Points, in no order, along strands that fork and pass close to each other.
In the rows, zero is written as 128.
Two points are linked if the straight distance between their rows is under 106. Some points are linked to none.
Sed: [137  77 124 148 155 136 141 164 143 109  87 105 163 134 137 150 124 194
 124 109]
rus: [149 107 113 141 129 143 147 122 103 140 137 167 161 145 120 100 129 185
 133 106]
Ver: [124  98 141 150  79 110 129 128 122 148 154 168 108 155 137 130 145  96
 122 156]
vak: [136 116 138 132 138 149 102  95  83 156 135 194 196 115 121  82 107 161
 154 192]
rig: [124 120 151 179 115 105 152 199 123 104 172 112 114  98 160 182  91 132
  83 138]
Reve: [192 112 149 183 141 146 130 179 129  78 133  36  94 114 182 137 136 130
 120 110]
non: [100  93 110 157 140 116 136 152 178 136  94 106 128 145 135 169 106 146
 133 126]
suni: [110 125 171 129 161 173 175 115 152 172 119 161 122 146 134 147  86 152
 103 132]
rabad: [144 120 107 103 105 182 132  62 111 175 144 174 144 125  96  97  86 114
 156 147]
Zez: [ 93 131  95  54  96 157 130  77 185 166 115 166  98 160 108 108 107  64
 113  86]
Labi: [119 109 121 167 141 137 135 100 119 171 140 187 186 169 115  90  79 174
 129 120]
gug: [ 89 154 139 123 102 141 140 117 156 117 135 120  87 108  99 147 105  88
 114 109]
tomab: [116 201  91 127 154 125 120 132 144 164 163 129 127  99 126 130 105 171
 139 134]
vop: [ 81 119 179 150 136 117 147 100 136 157 138 186 147 150 128 133  85  99
 106 176]
biret: [115 109 192 137 102 120 158 113 106 125 153 183 118 131 109 145 117  85
 107 158]
feze: [ 96 116 175 109 158  95 130 181 133  98  91 147 112 102 158 184 124 180
 166 194]
Lik: [201 106 107 114 126 161 134 128 116 121 122  73 113 133 146 115 181 117
 122  93]
Vepe: [168 150  92 161 140 117 117 171 168 127 191  69 132  85 153 152 131 104
  74 137]
Fato: [154 128 164 192 135 128 126 147 111 101 129  59 125 140 168 116 159 114
  85 107]
nomos: [142  69 119 118  86 139 124 132 170 125 110 105  82 135 119 171 133  63
 143 135]
Miga: [ 86 153 151  99 148 139 132  96 147 139  90 111 113 140 114 137 130 107
 120 110]
lagip: [ 77 123 170 176 134 127 141 124 115 144 135 179 169 125 143 121  62 160
 133 177]
fivoz: [119 141 121 155 147 127 137 127 141 185 168 179 165 166 125 117  94 151
  77 112]
sitet: [120 157 129 133 141 174 139 111 148 194 138 145 107 135 162 126 106 150
 133 161]
rasub: [191 191 112  94 164 165 135  92  90 154 172 132 140 111 131  80 145 136
 100 103]
Vit: [172 112  81  83 157 145 124 152 124 127 107 119 149 116 130 135 165 199
 150 110]
Kidu: [164 164 120  57 167 156 119  82  91 171 137 161 169 131 103  89 128 135
 118 113]
kidid: [157 115 113 157 123  92 100 189 143  94 116  69  89 146 143 153 153 137
 135 101]
Duse: [135  92 161 109 153 134 118 168 140  83  74  91 104  98 144 180 138 155
 178 168]
Zimo: [ 85  98 158 194 107 113 127 135 101  99 119 138 168 112 137 116  90 144
 146 168]
leva: [146  60 111  98 109 151 138 133 161 131  69 109  82 164 136 157 138 117
 172 104]
zeki: [124  63 130 130  89 125 121 116 108  86  75 121 134 137 113 119 153 113
 176 128]
Lal: [142 185 125 157 111 148 105  75  90 125 177 108 147 101 117  61 127  80
 117 126]
kubam: [148  75 161 145 140  95 104 195 150  88  81  78  87 170 155 174 137 125
 147 120]
pezab: [152  97  69  66 117 114 133 135 111 137  94 157 139 145 107 130 165 175
 164  88]
lura: [141 183 123 149 138 108 109 135  96  93 157  86 153  91 110 104 158 130
 107 115]
Libi: [150 139 119 158 151 114 131 181 132 110 160  92 151  83 143 158 124 159
  86 137]
puge: [137  75 135 124 146 171 116 122 109 119 114 154 205  94 121 100 110 192
 158 188]
nafu: [111 159 103 109  84 121 108 110 142 125 169 139 106 118  88 108 133  70
 102  98]
Zud: [160 111 158  95 139 150 120 142  91 112 110 131 115 108 162 120 183 164
 157 171]
tigeb: [201 176 122 129 167 184 169 117 114 141 171  97 109  96 174  96 157 153
 121 111]
mazon: [ 94 110 110 158 132 108 114 153 126 128  89 144 146 150 157 114 135 203
 179 145]
maf: [130 118 184 185 136 151 128 114  95 112 123  91 162 121 150 105 135 105
  96 148]
Teze: [122 128  85  78 113  68 121 133 123 125 137 175 145 134  72 145 159 124
 135 118]
lovo: [125 121 143 188 110 110 157 199  93  72 162 120 134  70 162 154  82 183
 123 134]
Kunu: [ 75 120 150 121 157  46 127 158 152  90  80 135 121 160 125 179 149 131
 132 130]
muni: [114  78 157 172  97 136 126 136 106  92  92 112 127 121 151 128 125 133
 178 161]
Remes: [ 62 127 119 101 132 104 160  75 178 140  95 179 130 166  97 121  85 103
 149 115]
Muva: [162 113 138 130  97  95 106 151 102 130 145 141  85 150 168 133 197 111
 133 157]
nesu: [110 166 153  52 171 131 152 106 118 138  91 145 110 151 115 135 155 139
 119  94]
mumar: [163 107 122 138 179 148 131 164 117 125 108 114 165 131 164 114 159 221
 117 115]
Nal: [109 220 131 129 134 135 129 118 146 153 174 121  79 126 141 103 129 115
  89 106]
Tafi: [139 136 148 112 163 155 139 154 134  99 100  74 118  85 116 169 134 149
 133 125]
Gal: [143 144  71  58 106 115 116 121 139 142 163 152 126 109  71 135 145  97
 115 107]
famom: [130 106  70  86  80 104 101 128 150 129 101 106  89 178 124 124 173  81
 140  73]
Bodub: [125 110 130 132 103 172 155  93 108 146 119 165 125 129 116 104 105 150
 167 127]
pitis: [ 80 159 174 141 147 111 107 105 154 143 144 124 157 146 112 116 122  65
  49 124]
Lomem: [ 76 160 164  94 143  99 118  66 100 150 101 191 144 172 111  91 128 101
 143 139]
Radak: [ 88 159 180 115 167 109 121  82 110 131 121 153 166 163  91 103 123  94
  83 108]
gozim: [165  76 102  85 110 122 125 119 125 135 120 140 139 144 107 143 181  92
 125 130]
Bosem: [159 164 136 154  97 126 112 141 130  93 167  63  74  98 151 119 160  64
 110 123]
Lig: [172 100 109  79 114 151 130 108 119 113 117  95 133 127  96 129 172  86
 106  78]
gitu: [109 147 108 132 133 110  91 129 126 140 113 112 147 113 130 129 149 138
 157 170]
mip: [125 143 154 178 148 123 149 160 112 150 167 151 151 139 160 131 110 171
  77 134]
Bil: [135 158 103  83 126 154 112  53 110 166 139 170 160 150  82  80  79 113
 133  90]
vemef: [162 168 126 162 130 106 123 182 156 104 179  65  72 105 175 155 138 107
  94 121]
Geda: [128 143 170 173 118 148 119  86  65 113 139 127 171 115 118  66 120 119
 122 136]
kodo: [127 193 127 133 120 148 114  87  94 150 149 114 106 109 149  80 151 108
 143 150]
leru: [ 86 197 157 150 138 142 113  96 150 168 171 141 121 153 131  88  92  96
  65 114]
kib: [ 98 179 121 101 115 113 107 101 107 162 130 162 104 150 126 100 148 117
 150 131]
Sedo: [ 89 100 135 105 155 143 187  99 181 160 104 179 128 144  99 158  64 134
 133 130]
div: [ 89 153 123  54 151 117 164 111 146 136  94 170  96 142  92 152 119 156
 159  96]
sufa: [157  89 148 159  95  80 117 194  85  74 164 139 130  99 151 156 154 141
 125 173]
pakek: [155  93 100  91  82 170 131  87 123 166 134 149 115 130 115 118 138  80
 148 146]
mas: [131 182 131  96 119 166 110  64 103 140 135 102 130 134 108  67 137  70
  97  89]
damar: [146  77 146 189 140 143 128 203 135  83  94  73 115 123 188 153  93 192
 152 126]
Pami: [154  75 153 187 124 155 151 177 137  84 112  64 111 123 154 162  97 136
 108 100]
Debiz: [150 112  83 117  97  75  95 169 153  98 131  93  96 154 113 150 174  91
 120  88]
Vanim: [184 133 111 141  99 112 104 148 105 103 169  98 105  96 147 122 187  92
 132 154]
gutil: [138  83  71 121  77 134 116 107 119 128  94 110 137 158 115 100 152 112
 166  87]
Kom: [110 145 155 187 131 123 169 166 140 125 151 117 110 142 155 153  91 150
  80  93]
Luzur: [ 93 147 105 109  71 118 126  76 120 123 140 169 118 134  68 100 108  88
 151  90]
kufop: [ 94 111 183  99 166 120 150 129 139 114  91 159 135 103 123 179 111 139
 151 192]
bosal: [ 99  82  99 104 133 117 135 123 197 146  70 125 114 172 127 162 120 105
 141 118]
dosi: [137 180 103 144 144 168 132 128 161 175 179 112 111  84 154 134  94 138
 115 166]
Tata: [132 146 136 142 116  77 125 166  78  94 174 161 142  90 118 133 145 155
 118 153]
zitez: [105 138 137 101 151 121 101  60 104 165 111 186 184 146 105  95 101 115
 155 172]
sekeb: [ 91 122 122 183 143 110 113 184 141 105  80  91 124 127 172 147  94 205
 176 142]
siz: [114  63 112 120 106  90 146 138 178 132 140 172 138 134  98 181 117  84
 115 156]
vapa: [185 113  60 120  97 153 123 135 137 124 140  86 112  98 115 128 147 127
 154 102]
Zofe: [ 70 125  98  92 109 114 118  64 146 130  85 150 152 137  73 108 100  81
 171 118]
miru: [106  83 128 159 129 104 121 173 193  93  83  73 100 165 131 184 103 104
 122  95]
lafo: [147 213  88  92 151 125 119 124 144 153 177 110 100  98 132 117 157 125
 110 114]
rovek: [169 153 120 129 165 166 130 131 117 120 128  76 138  83 148 112 150 162
 136 139]
fasum: [ 97 163 119 110 123  68 110 136  99 107 151 167 148 100  78 138 139 145
 146 142]

A fork is a point with three links, a tip a point with one. Leave the first point through the second and follow the links. Name the first fork or tip that comes.
Lomem / Radak -> nafu
Zofe / Remes -> Lomem
Libi / Vepe -> non
muni / Zimo -> rig
kufop / feze -> rabad

Follow the links from the first point to the second, and from the first to the third. Name the last point that the two ways share.
Reve / vak / pitis -> Lomem
Radak / Teze / Miga -> nafu
Lig / Duse / Bosem -> rabad
Debiz / vapa / Tafi -> rabad

A fork is a point with three links. Follow the links from the first point to the second and name the forks in between, in order.
gozim / lovo -> rabad > rig
Bodub / famom -> rig
nesu / Reve -> nafu > Lomem > Lal
Debiz / Bil -> rig > rabad
Lomem / Teze -> nafu
mas / Teze -> Lal > Lomem > nafu
